Each row is a point on a landscape with many peaks, with its height.
A climber steps from a point to the highest of its 4 nearest points, and stops where none of them is higher. Distance is the straight distance between rows; heights are no part of it.
j684 h=57.2: [-11   3  -5  -9   0   1   3   5 -12  27   2   5  12  -8   9   2 -28  15
  -1  17   8  -8  23  12  -6   5]
j647 h=51.5: [ -7   6   3  -3  -6  14   7  18   2  20 -15   5   3 -25  13  -5 -34 -11
  12 -17 -10  19  10  25  19  -4]
j356 h=32.5: [  6 -18 -31  16   6  -5  15  14  25   5 -16  -5 -12  16   5 -16 -19  -7
   8  -3  24   3  10  10  14 -14]
j827 h=21.0: [-18   5  22   6  -6 -12 -19 -20 -11 -22  -3   4 -13 -11  14  18  38  20
  -4  12 -19   0 -18 -42  -6  11]
j242 h=35.3: [ 29   0 -14 -17  -6  -8   3   4   2   1   4   7   1  36 -21   7   8  12
   3 -10 -16   1  13   6 -15  -6]
j232 h=58.6: [ -6   3  -2   5   5   4  -5  11 -14  26  -9  -2   4 -13   6   6 -21  -2
  15   4  -2   1  17  34   0   3]
j575 h=35.8: [ -7   1  -2   1   4  -4 -23 -23 -18 -22  17 -20   2  19   2  11  26  -8
  -4  -5  -8 -15 -24 -43  -9  16]
j126 h=45.4: [ -8   8   3  -2 -13  15  23   0  -4 -12  -8   7  -1 -20   9  29 -32   0
 -27   9   5  -6  -1  -6   0   0]
j501 h=63.0: [-14   4 -14  -7  -5  33  17  11  15  19 -28   7   2 -28   9 -27 -31  -7
   6  -1   2  10   6  15  13 -22]
j889 h=59.6: [  1  13  -1  -4   2   5   0  10  -6  22   7   3   8 -11   8   4 -17   5
   6  15   6  -9  15  29  -6   6]
j259 h=65.1: [  0  -4  14  29   1  10   3   2  -8 -25  -4  -1  14  23 -16  17  14   4
  -7   2   8  -5 -15 -20   0   3]
j615 h=67.8: [ 12   8  -3 -19   1  -8   1   9  -7   3  18  -1  -2  -8  -6  -5  -5  11
   2   3  21 -12  -6  -6 -12 -13]
j582 h=47.6: [-10   7   8  -2 -13   5  16   0  -9 -12  -3  14  15 -22  -9  19 -11  -1
 -24 -10 -21  12  -4  -3  -4   8]
j432 h=26.1: [  2 -11  -7  30   3  -1  12  16  11  10  -9   6 -11  -4  -3 -16 -19  -3
  23  10  15   8   7  25  -4  -9]
j490 h=56.3: [-18   0  20 -16  -6   6  21   4 -14  16   8   4 -10 -31  14 -13 -49  -8
   6  -4   8   6  -4  29  31   2]
j860 h=62.1: [  0   4   2   9   3  -1   0  14   1  21   5   2  -3 -12   5   0 -20   2
  12  20   5  -2  16  33  -9  -2]
j701 h=19.8: [-12   9  19  14   4 -13 -20 -18 -20 -23  -4   4 -17 -20   0  27  34  18
  -4   6 -26  -2 -24 -46 -14  12]
j982 h=57.0: [ 22 -10 -25  -4   1   3   7   2 -12  -5   4   2  10  31 -11   3   5  10
   1 -22  -2  -5   6 -12 -15  -4]
j458 h=8.2: [  8   0 -11  -8   5 -26  -6   4  12  -9   4  -4   5  34  -3   1  53  16
 -20  -4  -7  -5   0  -1  10 -11]
j386 h=41.4: [ 17  -3  12  12 -12 -28 -19 -18  19 -15  -6  -3   6  30   2  18  45   1
 -18   2 -13   6   0 -21  13  -3]
j646 h=18.5: [-13  10  14  13   0 -15 -24 -16 -16 -23  -3  -4 -10 -12   2  15  35   5
   3   5 -15  -4 -27 -47 -13   9]
j372 h=57.1: [  6  10   8   4   6  -1  -6  10  -2  15   5   1 -11 -11   3  -2 -10  15
   5  17   5  -9  10  30  -7  -2]
j731 h=28.5: [ 10 -27 -41  -2   3   0  16   5  19  13 -17  -6 -12   5  -3 -16 -16  -6
  20  -8  24  -1  11   8  11  -7]
j709 h=20.7: [ -7   7   3  -4   0 -13 -25 -24 -15 -17  13 -16  -6   1   6  10  35  -4
  -8   4   4  -4 -26 -44  -4  22]
j361 h=18.6: [ -8  11  15  22   1 -15 -14  -9 -27 -22  -2  -1 -14  -9  -6  33  37  18
   6   0 -28   0 -24 -48 -15  18]
j325 h=47.1: [-13   1   1 -12 -11   6  10   7 -21  28   7   0   6 -11  16   0 -37   1
  10   7  13 -14  17   6  17  13]
j218 h=37.1: [-16   6  11   1  13 -10 -22 -22 -20  -8  13 -13 -12   0  13   6  40   6
 -14  11  -9 -15 -19 -31  -4  17]
j737 h=63.1: [ -4   4 -20 -10  -3  16  11  10  10  22 -24   6   0 -28   0 -31 -25  -8
  12  -9   9  17   7  16   7 -33]
j442 h=48.4: [-11   2  19  -9  -8  12  10   4 -22   2   6  10  17 -20  -3  23  -9   2
 -20 -13 -21  10  -1  -2   3  21]
j808 h=49.0: [-14   2  19  13   5  -5 -10  -5  -1 -14  17 -26  -4  18  -2  14  23  -6
 -20  -5  -9 -20 -14 -13   3  19]
j83 h=52.9: [-16   3  -9 -12 -12  13   7   2 -11  10 -10   9   6  -4  10   9 -32   8
  -3  16  22  -7  10  -3   1   5]
j736 h=46.7: [  4 -24 -17  -2   7   4  16   6  13  12  -8   7   0 -19  -1 -41  -7  -5
  30  -3  11  10   2  14   6 -17]
j634 h=70.4: [-14   1  15   3  14  -5 -19  -7  -3  -8  23 -30  -3   9   0  16  21  -3
 -22  12 -14 -15 -14 -15   2  16]
j166 h=35.4: [ -6   4  -3   7   4 -12 -26 -24 -31 -34   6  -6 -13  16  -1  14  33  -2
   8  -7 -10 -11 -28 -51 -17  21]
j872 h=55.7: [-26  -5  15   0  12   0  -2 -13 -25   0  10   3   7   2  -4  10  19  12
 -14  17 -10 -14   4  -4  -1  29]
j22 h=23.6: [  7  10   1 -17  -1  -7   2   1  -5  11  17   2  -2 -13   2  -5  -4  11
  -8   7  16 -12  -5  -4  -5 -17]
j616 h=44.6: [ 12   3  15  10 -11 -28 -23 -17  17 -12  -2  -4   7  33   1  13  44   4
  -3   0 -18   7  -6 -19   3   6]
j240 h=54.1: [-11  13 -14 -17 -14   7   6  -7   7  14  -1   3  12 -19   6  -2  -7  12
 -12  16  13  -2   6  -8 -12 -13]
j367 h=60.3: [ -9   0 -18 -10   3  33  17   5  18  24 -27   3   0 -36  -2 -25 -24  -4
  -1  -2   7  10   6   9  15 -23]
j408 h=56.2: [ -7   5  -2  -1   0  12   8   9 -13  29  -5   7   6  -7  14   8 -27   2
  15   5   2   0  21  25   5   9]
j628 h=59.4: [ 10  -7  -2  20  -3  -3   5   1 -10 -20  -2  10  10  12 -13   7  14   0
   7 -11  17  -5  -5 -17  -6 -13]
j855 h=44.5: [-18  14  -6  -7 -20  16  10  -7  -4  -2 -13  12   5 -12   5  12 -19   6
 -19   5  11   2   4 -16 -16   1]
j441 h=69.7: [-32  -9  13   1  12   3  -7 -17 -38  -3   4  11  14   4   7   4  12  10
 -20  14 -18   3  -4  -3  -2  31]
j760 h=33.2: [  0  -8 -13   3   3  12  15  11   5  13 -21   9   2 -30   3 -36 -12  -7
  21   1   5  23   3  18   3 -21]
j720 h=3.5: [  3   2  -2  -6   1 -21  -7  -9  11 -13  -8   2  17  38   5   1  41  11
 -18  -5  -9   0  -4 -18   0 -12]
j334 h=53.9: [  0   8  -4   0  -6   9   4  22  -6  20 -16   9   9 -16  10   0 -23 -11
  14  -6  -9  13  10  33   9  -2]
j421 h=54.6: [ 22   4  -3 -19   1  -4  -9  14   5   9  25 -10 -16   3  -6   0  -8   5
  -1  -2  10  -7  -2  -9  -1  -7]
j287 h=11.1: [ 12  -5 -22  -8   1 -19   2  -1   5  -8   1  -7   3  37 -11  11  38  18
 -13  -6  -9   0  -3   0   1 -16]
j854 h=61.8: [-23   7  14 -13  -8  21  28  13   2   2  -2   9 -18 -27   0 -12 -44  -6
   7   3  -4   3  -2  36  24 -14]
j483 h=57.9: [-12  -2  -7   7  -5  21  13  18  13  14 -23   5   1 -26  11 -17 -25 -12
  11 -16  -2  17   5  20  21 -14]
j34 h=49.3: [ -3   6   5  -1  -8   8  10  20  -7  23  -8  12   0 -22   8   4 -40  -4
  21  -6  -7   5  10  22  17   0]
j843 h=55.5: [ 36  -3 -15 -15  -6  -4  -7   8  -2   9   9  -3  -4  26  -7   7   0  10
   2 -14 -10   4   8  -7  -9  -3]
j111 h=49.8: [-10  -4  16  -3  -1   9   4  -5 -27  -3   7  12  27  -6  -3  15   5   4
 -14  -9 -14   8   6   2   2  31]
j767 h=42.1: [-10   3  22  11  15   1   2  -5 -11  -8  14   6   9  -2 -15  10  30   5
  -4   5 -15 -15  -5   5  -7  23]
j546 h=54.2: [ 11 -16 -18  -3  11   9  12   5  10  12  -7   3  -6 -14 -13 -44 -19  -8
  33 -12  15   1   0  14  13 -22]
j721 h=45.1: [ -2   2   2  -8   3 -21 -24 -29 -17 -18  11  -9   3  37  -4  10  31  -4
   3  -7 -21  -2 -12 -26 -23  25]
j369 h=48.9: [  3  -1   1  16   1 -23 -21 -20  18 -15  -4   0  11  31   7   9  36   0
 -21 -10  -8  12  -1  -8   1  -6]
j326 h=42.5: [-10   1   0   2   6 -13 -25 -30 -29 -26   6 -14   0  18   0  14  30 -11
  -1  -5 -10  -5 -19 -44 -18  18]
j41 h=47.2: [-19  -1  13   5  16  -4  -8  -4 -14  -8  16 -17   3   5  -3  12  29   1
  -8  17 -13 -23 -11  -9  -9  24]
j187 h=56.8: [ 32  -4 -10 -18  -4  -1 -13   9  -3   3  13  -5  -3  20 -13   9 -10  -3
   0 -15  -4   2   5  -7  -7   2]
j632 h=45.8: [-31   5  11   0  12  -7 -14 -30 -16 -18   2   3  -6  -7  19  10  37  18
 -14  28 -13   0 -18 -32 -15  21]
j683 h=62.6: [ 24 -10 -17 -27  17  10  15   0  14  12   0  -2 -18 -30 -13 -44 -14  -9
  24  -1  19  -6   4  28  12 -12]
j649 h=38.3: [ -1 -11 -18   0  -4 -13  -3 -13  -3 -21  -3  -1  11  41  -2  -1  30  14
 -25  -6   4   0   5  -9  -5  -6]
j621 h=39.6: [-12   2  24   6   1  -1   5   2 -10  -5   9  12  15  -9 -14  15  18   5
  -2  -4 -21  -1   3   7 -10  17]
j523 h=43.5: [-14  -3   6 -11 -11  -2  19   0 -23  25   8  15  -1 -14  12  -2 -42   0
  14   5  17 -12   5   9  25   6]
j389 h=64.7: [ 28   2  -3 -24  17  14  10   2  34  11  -4   1 -11 -25 -17 -28 -18 -25
  20   1  10   2   9  34  10 -17]
j727 h=47.3: [-12   7  15  -8 -15  20  14   4  -5  -7   1  13   5 -22   0  23 -24   0
 -27  -3  -5   8  -8  -7  -1  13]
j74 h=71.5: [-15   2 -20 -11  -8  38  25  11  17  16 -32  14 -10 -29   2 -30 -32  -9
   4   5   6   7  -1  14  22 -18]
j717 h=48.1: [  7   0  14   6  -2 -16 -33 -18  12 -16  10 -18  12  27   2  18  19  -9
 -17  -1 -25   6  -5 -14  -8  21]
j331 h=58.2: [ -9  16  -9 -14  -9   8   3   3  -6  23  -2   5   4  -5  12   4 -20  17
   2  16  10 -11  20  16  -5  -1]
j6 h=51.4: [ 29  -6 -23 -12  -3  -4 -10   6  -7   2   7  -2   4  30 -11   7  -2   8
   4 -17  -9  -3  10  -8 -11  -5]
j448 h=50.3: [ 40   6 -10  -8   1  -9 -12  18  19   3  -8   1  -4  25  -5   6   6   1
  10  -5 -17  13  21   1 -25   0]
j199 h=19.3: [  3  -6 -20  -4   2 -12  -5  -7   6  -8  -1  -7  11  40  -3   2  33  14
 -16  -1  -2  -2   6   4   1 -14]
j712 h=61.1: [ 33   0  -7 -22   2  19   9  10  40   7   3  -2 -16 -18 -13 -30 -24 -22
  18   0  13  -5  11  36   9 -11]
j614 h=57.4: [ 27  -2 -10 -16  -1   7   1  13  -7   4  22 -12  -4   9  -8   5  -2   1
   3 -13   3  -5  -5  -5  -3  -7]
j548 h=48.0: [-10   3  16 -10 -10  14  14  -3 -14 -12  -1   4  11 -23  -6  24  -9   1
 -21  -8 -10   7  -1  -9   1  17]
j20 h=25.6: [ -2  -5  17  20  -3   3   7   2 -11 -17   8  15  11  -5 -19  10  18   2
   2  -7   4  -4  -7 -10  -6  -2]
j18 h=61.7: [-12   1  14  -8 -16   9  22  11   2  16  -3  13 -19 -21  15 -13 -43 -13
   9 -15  -3   5  -1  27  37  -4]
j433 h=56.4: [ -3  13  -4  -6   5  -2  -5   6  -5  20   6  -1  -4  -8   6   0 -12  11
   5  17   6 -14   9  14 -15  -6]
j704 h=62.5: [-18   4  13  -1 -17  25  21  12  13   3 -13  11 -19 -24  11  -9 -47  -8
   4  -5   0  16  -2  26  38 -11]
j837 h=29.2: [-21   1  10  -1 -16   3  14  -2 -18   5  -3  20  -4 -10  15  -4 -41  -4
   7  22  23  -9   7  -4   8   9]
j806 h=19.9: [ 17 -10 -18   6   2 -17  -2  16  31  -2 -20  -9 -10  14  17  -4 -11 -13
  -4  -1  11  14  11  -2   5 -11]
j926 h=32.4: [  6  -7  -5  16   5  -7   0  21  27   2  -9  -7 -23  10  12  -1 -24  -8
  -4   6  19   6   3  17   4 -10]
j885 h=53.6: [-17  -7  16  -5   4  -5   7  -7 -32  -1   9  12  21  -3  -4  14   6  10
  -4  -4 -23  -2   9   0  -6  26]
j149 h=46.1: [ -6  12   3  -8 -20  16   5  -1   6  -9 -11  16  22 -22   7  17   0   3
 -21   1  -4  18   3  -6 -16   0]
j62 h=42.8: [ 20  10  16  13  -5 -26 -29 -12  14 -14   6  -8   0  39 -13  24  46   3
  11   4 -36  -1   0 -21  -7  15]
j637 h=67.1: [  2 -14 -12   5  11   3  20   8   8  12  -8   5   0 -19  -3 -32 -15  -5
  27   1  19  15   3  20   4 -18]
j261 h=2.6: [  2   9  11   5 -14   6   9   5  -2 -16  -2   6   7 -23  -8   5  19  10
   4  -3   8   9  -7 -10 -14  -7]
j482 h=46.5: [-12  10  10  -3 -18  16  11  -4   2 -10 -12   9   7 -20  10  18 -11   4
 -23  -7  -3   9   2  -5  -4   9]
j758 h=22.1: [  0  -3  -1  18  10   2   2  19   8   5 -11   3 -10  -4   8 -10 -15  -4
  24   8  11   6   5  36  -5 -12]
j298 h=60.5: [  1  -8 -11  18   5  11   3  -3 -11 -19   1   3   6  24 -13   7  10  -1
 -11 -12  12  -8 -10 -14  -8  -9]
j706 h=56.9: [ 13 -24 -15 -18   4   4  16   0  11  10 -12   2 -11 -18  -9 -36 -18  -8
  31  -8  20  -3   5  18  15 -20]
j387 h=41.9: [ -4   3  10  -4   8 -13 -27 -17  -6  -9  22 -25   0  21   1   9  13  -7
 -12  -1 -13 -13 -19 -24  -3  24]
j668 h=45.5: [ 20  -2  -1   6  -1  -6  -4  25  22   2   5 -10 -17   8   6  10 -18 -10
  -7  -9   3   1   8   4   4  -8]
j320 h=4.1: [  6  -6  -2   1  -1 -24 -13  -9  10  -9  -1 -10   6  33   3   4  54   3
 -13  -3  -2   2  -6 -16  16 -15]
j556 h=51.2: [ 31   6  -2  -4   2   1 -16  19  13   7  11 -14 -14   6   1  11 -15  -3
   1  -3   6  -1  -2   0  -3  -5]
j698 h=45.6: [ -1   6   6  -1   5 -16 -29 -21  -6  -7  20 -20   0  29   2   9  19  -9
 -13  -9 -28  -4 -12 -14 -15  21]
j856 h=44.2: [ -9   6  24   1   0   2   7   3 -11  -6   5   8  28 -15 -13  15   6   5
  -6  -1 -18  14  -2  -1 -10  16]
j81 h=49.7: [-25  -1  13   2  14   0 -13 -10 -18  -4  18   1   6   1  -2  12  33   6
 -11  24 -15 -12  -3  -3  -8  26]
j642 h=46.9: [ 11  -2  16   7  -4 -24 -29 -20  19 -16   2  -5  11  37   6  17  33  -3
 -12 -11 -19   7  -5 -17  -2   5]
j692 h=58.4: [ 14  -4 -29  -1   0   1   5  -5  -4  -9   8  -2   8  32  -6   6  13   7
  -2 -17   5  -8  -2 -16  -5  -4]
j641 h=34.3: [-25   7   7  -6 -15  -7  15   9 -19  19  -6  11   2  -9  13  -6 -35   3
  10  13  17 -15   9  -2  13  20]
j15 h=38.9: [  0 -21 -15  20   9  -9  12  14  17  -3 -13   4 -11  -5   0 -24 -13 -11
  30   3  20   8   2  17   5 -18]
j133 h=64.8: [ -2  16   0 -10 -12   2   7  -8  -5  -1  -6   8   6 -23  -1  -2   7  16
  -7   3  11   4  -2 -10 -10 -12]
j161 h=45.2: [ -9   9   0  -6 -17  12  11  -8   0  -7  -6  13  17 -19   5   8  -7  12
 -13   7   8   5   3 -18  -4  -8]
j527 h=15.1: [ -6   2  19  17   1   6   8   0  -5 -18   7  14  17  -8 -21  16  18   6
   5  -1  -8  -2  -6  -1  -6   6]
j33 h=24.4: [  5 -20 -36   9   7  -3   8   5  28   9 -27 -11 -16   9   9 -15 -12 -11
   4  -1  23   7  14   8   7  -5]
j330 h=50.4: [-27   0  17  -3  14  -7  -6 -19 -20  -8   8   3  -2   1   4   5  27  13
 -22  24 -14 -14  -7 -15  -9  22]
j828 h=43.8: [-16   4  12   2  14  -4 -15 -13  -9  -9  22 -16 -14   7   2   4  31  -2
  -7  12 -10 -22 -17 -21  -5  25]
j338 h=46.6: [  8 -15 -17  10   7   5  17  11  16   4 -15   5  -6 -12  -5 -30 -13  -3
  30   0  22  10   4  17  10 -15]
j127 h=46.0: [ -4  17  -4 -11  -2  -6   0   1   1  12  15   0  -9  -8   7  -8  -5  18
  -4  15  17  -9   7   6 -12 -14]
j962 h=48.3: [  6   2   9  13   5 -10 -26 -13  12 -15   5 -18  13  32  -5  19  18 -13
 -26  -4 -21   5  -2  -5  -7  16]
j509 h=63.2: [-10   6   4   1 -16  26  29  20   9   9 -20  10 -14 -31   4 -11 -40 -16
   6  -3   0  10  -4  24  36 -13]
j481 h=19.2: [ -4   2   5   2   3 -11 -21 -22 -23 -21  10  -5 -17  -4   7  12  37  -5
   1  -4 -10  -6 -35 -51  -7  11]
j563 h=55.3: [-32  -3  17  -3   7  11   5 -15 -26  -1  11   6  20  -8   5   7   8   7
 -16  -1 -20  -1   6  -4  -3  29]
j460 h=48.8: [ 14   0  11  13  -8 -19 -29 -22   6 -15   4 -14   8  35  -1  22  26  -7
 -19  -7 -23  10  -3 -13  -5   6]
j619 h=27.6: [  1  -2   2  11   2  12   9  14  10  17 -19  10   5 -19   0 -19 -16  -5
  25  -5   4  22  10  23   2 -13]
j134 h=61.5: [ 22 -10 -20 -22  10  15  13   4  24  12   2   7 -15 -14 -16 -35 -22 -19
  33 -16  15  -4   1  19  22  -9]
j24 h=34.4: [  0  -5  -8  23   5  -7  12  13  13  12 -11  10  -7 -14   1 -27 -10  -4
  23   4  16  14   8  18   8  -8]
j268 h=60.2: [ 34  -6 -15 -24  12  26  12   7  36   8  -1   0 -17 -13 -15 -25 -26 -23
  21  -9   9  -7  11  27  18 -12]
j554 h=55.2: [  4  -6  -6  13   4 -14  -8 -19   3 -24  -9  -4  14  40   6  13  25   4
 -28 -10  -3   3   0  -8  -3   1]
j371 h=46.2: [ 13   9  13  -1  -8 -28 -29 -20  13  -7   5 -12   2  38  -9  14  35   0
   7   0 -37  -1   2 -22  -7  19]
j459 h=60.6: [  1  -4  -2  27   8  -1  -7   0  -1 -16  -7 -11   6  32  -6  16  16  -3
 -20 -12  -1  -5  -4 -10  -4  -3]
j914 h=46.4: [ -2  -2 -14 -16   6  15  17   1  18  24 -23   3   3 -36  -4 -34 -14  -6
  10  -3  10   5   5  20   8 -31]
j229 h=46.8: [ -9  -1   5  -8 -13   5   9  10 -14  28   5   7  -9 -15  16  -4 -45 -10
   5  -3   4  -7   4  15  30   5]
j735 h=22.9: [  9 -15 -19  15   5  -3   2  19  33   4 -13  -8 -15   7   5  -2 -15  -6
  -2   3  18   3   9   8   5  -5]
j265 h=47.9: [ 11   7  22   7  -6 -25 -32 -25  17 -12   9 -12   9  31  -1  16  31  -2
  -9  -9 -25  10  -4 -13  -5  10]
j400 h=58.3: [  9  -5 -12 -22  10  21  16   0  15  19   2  -3  -4 -34  -5 -34 -16  -3
  20   1   5  -2   4  30   6 -21]
j168 h=64.9: [-22  -2  14   3  18   0   4 -10 -30  -2  16   8  19  -4  -5  14  23   8
 -11   4 -23  -4   4  11  -6  26]
j592 h=63.3: [-15  -9  18  -2 -13  -8  16  -3 -18  14   8  17  -2 -19  19 -10 -49  -5
  15   7  29  -3   5  11  30   3]
j210 h=38.4: [ -3  14   8   0 -10   3   6   5  -2 -11  -5  10  18 -20   0   4   6   2
  -9  -2   2   9   3  -6 -13 -12]
j979 h=22.8: [-10  -5   0  14  -2   0  10  10  14  12 -18   3   1 -20   2 -16 -12  -1
  20  -2  10  18   4  27  -2 -13]
j151 h=41.7: [-20   4  -1   1 -12  11  13   0 -17  -3 -12  14  -4  -7  10  10 -36   1
  -6  16  19  -7   7 -15   4   2]
j561 h=62.2: [  0  -8  10  35   9   4  -1  -2   6 -22   0  -5  13  25 -10  14   7   1
 -14  -6   3 -11 -14 -16   0   0]
j858 h=40.3: [  2 -17 -18  18   8  -4  17  16  19   1 -14   3 -15   2 -10 -24 -14 -11
  24   6  25  -3   0  17   4 -17]
j50 h=47.0: [ -7   5  20  -5  -5   6   9  -5  -7 -12   3  16  15 -15  -4  22   2   0
 -12 -10 -15  19  -1  -6  -5  15]
j999 h=24.5: [ 10  -7  -2  20   3  -6  -3  21  21   2 -14  -4 -15  -4   1  -7 -22  -4
  16  13  18   5   9  19   3 -13]
j384 h=47.7: [-28   3  10  -2   8  -9 -11 -23 -20  -8   5  -2   0  -1  12   3  35  10
 -16  20  -7 -16 -15 -22 -11  19]
j726 h=22.4: [ -1  14  -4 -12 -12  -4  -4  -5  -5   6   6  10   5 -19   2  -9   3  15
  -2  10  19   8  -6  -9 -11 -18]
j375 h=34.2: [ -6  -7  -9  13   3   4   9   7   9  12 -14  11   1 -23  -1 -31 -13  -7
  23  -2  13  27   7  20   0 -21]
j379 h=57.8: [ 15  -4 -14   0  -8   2   6   2 -13  -6   6  -4   7  17  -7  -2   0   6
   6  -9  14  -6 -15 -20 -11  -4]
j411 h=37.8: [-10   2 -12   3  -3  12  12   9  15  14 -28   7   8 -22   3 -24 -18 -10
  14  -3   7  20   6  21   3 -22]
j707 h=58.8: [ 23 -21 -21 -11  15   9  19   2  16  10  -6   4  -9   5 -12 -32 -18  -8
  35  -9  24  -4   9  18  19 -11]
j239 h=68.6: [ -4   7  19  12 -11  -3  12  -3 -12 -16   2  18  22 -16 -12  10  18  11
   1  -2  -9   9  -6  -6  -8   2]
j915 h=65.5: [-13   3 -12  -5 -10  26  21  15  10  20 -31   9  -7 -29   9 -11 -34 -12
   7  -2  -4  14   7  23  28 -19]
j925 h=51.1: [ -8   9   2 -11 -12  11  10  17 -20  33  -6   7   2  -8   6   5 -34 -13
  11  -1   2   0  24  21  20  13]
j934 h=47.4: [-32   5   6   1   3   1 -13 -30 -19 -13  -1   3  -9  -3  15   7  23  12
 -16  21 -14  -5  -7 -22 -13  17]
j515 h=25.7: [-15   6  12   8   6 -10 -19 -18 -17 -23   5  -4  -9 -11  11   4  35   7
 -10  16  -5  -5 -30 -40 -12  15]
j887 h=12.6: [ 23 -11 -16 -10   5 -16 -12  21  30   8 -17   0  -6  14  10  -6  -5 -11
  -7  -4   8  20  19  -2  -8 -13]
j13 h=40.1: [-11   1  16  -5  10   1 -19 -15 -17  -7  28 -24  -5  10   1   7  24  -3
  -8   0 -12 -15 -18 -27  -8  22]
j664 h=59.1: [  1  -9   7  31   4  -2 -14  -7   4 -24   4 -17   5  23  -1  15   7 -14
 -20  -8  -1   0  -6  -8  -3   6]
j319 h=29.3: [ 18   9  11  10  -3 -24 -25  -5  20  -9  -4  -1  11  35   3   7  48  -1
   4  -1  -9  -2  -9 -28  11  -1]
j570 h=32.6: [-10  -2  26  29   9   4   5   2  -5 -19  13   3   4  11 -15  13  17   4
  -3   3  -7 -11 -12   1   1   8]
j55 h=36.8: [ 22   0  -9   8  -1  -8  -9  23  30   5  -3 -11 -19   9   9   3 -13 -13
   1   4  13  19   9   5  -2  -9]
j284 h=15.0: [  9   3  -3  -8 -13   4  10   1  -7  -9  15   1   4  -7  -7  -5   7   5
  -1  -1  22  -6 -11 -13 -14 -17]
j143 h=44.1: [  3   7  -3  -9   4 -10  -2   5   1  11  19  -9 -10  -8   2   6  -4   8
  -1  15  11  -9  12  15  -6 -15]
j497 h=55.8: [ 16   5  -4 -12 -14  -3   1  11 -12   2   8   0  -4   5  -7  -8   0   4
  10  -9  14  -8  -6 -21  -5 -14]
j264 h=51.6: [ 12  10   2   2   9   1  -7  12   7   5   9  -5 -18  -4   4   5 -15   1
   3  15   4  -8   5  30  -4  -3]
j952 h=47.5: [-17   0  20  11  11  -2  -2  -8 -21  -7  13  -8   0   4  -7  14  30   9
 -14  21 -14 -21  -2   0  -4  19]
j967 h=40.9: [ -8  -1  22  26  16  -1  -8  -4   0 -15  13 -18  -5  12 -11  22  28  -5
 -14   4  -4 -17   0  -7   4   7]
j17 h=45.3: [ 18  -4 -28 -12   0  -7  -1  -8 -12  -8   3  -4   9  38 -13  -5  12  12
  -9 -16  -5  -7   1   0 -10  -7]
j623 h=55.4: [ 11  -7 -13 -21  12   8  15   2  16  14  -7  -1   1 -25 -11 -42 -15  -6
  27  -7   9   3  -2  23  10 -23]
j70 h=19.4: [  7   4  10   8  -9  -2  12   5  -9  -9   0  13  15  -6 -10   0  17  12
  -4  -4  14  -3  -9 -14  -8 -12]
j346 h=43.9: [ -3   2   6 -10   8  -5 -27 -18 -15  -7  16 -27   0  19   3   4  21  -9
 -11  -4 -14  -4 -20 -30 -21  22]
j513 h=50.5: [  1  -4  10  15  -1 -18 -18 -15  11 -13  -2 -10  14  29   3   9  21  -8
 -24 -12 -12   7  -2  -9  -5  -3]
j317 h=61.6: [ 17  -4 -12 -24  17  11  18  -8  20  13  -3   5 -10 -27 -18 -38 -19  -9
  18  -1  13  -2   4  31   9 -18]
j734 h=22.3: [ -4   1   0  23   7   0   1  18   3  13 -10  10  -5 -16   9 -14 -13  -3
  21   6   3   4  10  31  -4 -11]
j336 h=59.5: [  9 -11 -17  14  -1   6   8   0  -5 -14  -1   1   6  38  -3   1   7   2
  -9 -13   8  -4   5 -15  -7  -9]
j673 h=60.4: [-13   7  17  -3 -12  20  21   4  -1   9   8  11 -15 -28   7 -10 -44   2
   6   2  -2   8  -5  42  29  -9]
j430 h=56.0: [-12   3 -16 -18 -12   6   4   0 -10  18  -8   3  11 -11  19   2 -21  10
 -11  16  18  -4  10   1 -13   3]
j992 h=56.6: [-11   7  -6  -7  -9   6   9   9 -17  26  -4   5   2  -9  12  -1 -25   9
  10  12   0  -8  22  15   1  11]
j622 h=42.0: [  6   5   2   1  11  -9  -4  24  18   8  12  -9 -14  -4   4  -1 -14   5
  -2   4   8  -3   6  24  -2  -9]
j440 h=47.8: [ 22   1  -8   2   1  -1  -6  15  23   2   3 -11 -13  11   9  11 -19  -8
  -7  -7   6   8   8   2   0   1]
j344 h=49.5: [ -6  -3  17   9   8 -12 -26 -12   1 -20  16 -29   0  17  -4  17  13 -11
 -20  -2 -19 -10 -11  -9  -9  20]
j181 h=11.7: [ 15  -7 -25 -14   5 -10   1  -2   2  -5   8  -4   2  38  -8   2  34  20
  -4  -3 -12 -10  11   6 -10 -10]
j347 h=46.3: [  4   1  13   4   6  -8 -27 -14   4 -14  18 -30   1  29  -4  14  14 -12
 -15 -14 -26  -6 -14 -13  -9  18]
j376 h=67.0: [ 30  -4 -10 -22  12  19   7   8  33  11   7   4 -20 -19 -19 -28 -22 -19
  15  -2  10  -7   6  34  17 -12]
j880 h=52.8: [ 38   6  -8 -11 -12  -7 -16  13  10   9  -4  -5  -9  22  -2   6  -5  -8
   2 -14  -7  14  15   2 -12   1]
j505 h=57.7: [ 26  -8 -16 -13  -2   4   2   7 -16   4  10  -3  -2  18 -11  -4   2   7
   5 -17   7  -6  -1 -13  -6  -2]

Two climbers start at each pair of points below. Name the first point that both come to, or write none.
j673 / j490 -> j509
j151 / j641 -> j331
j837 / j325 -> j331
j126 / j582 -> j442
j482 / j50 -> j442

Where does a climber stop that starts at each point below?
j187 -> j259
j758 -> j637
j448 -> j259
j614 -> j259
j149 -> j441
j925 -> j860
j735 -> j637
j458 -> j259
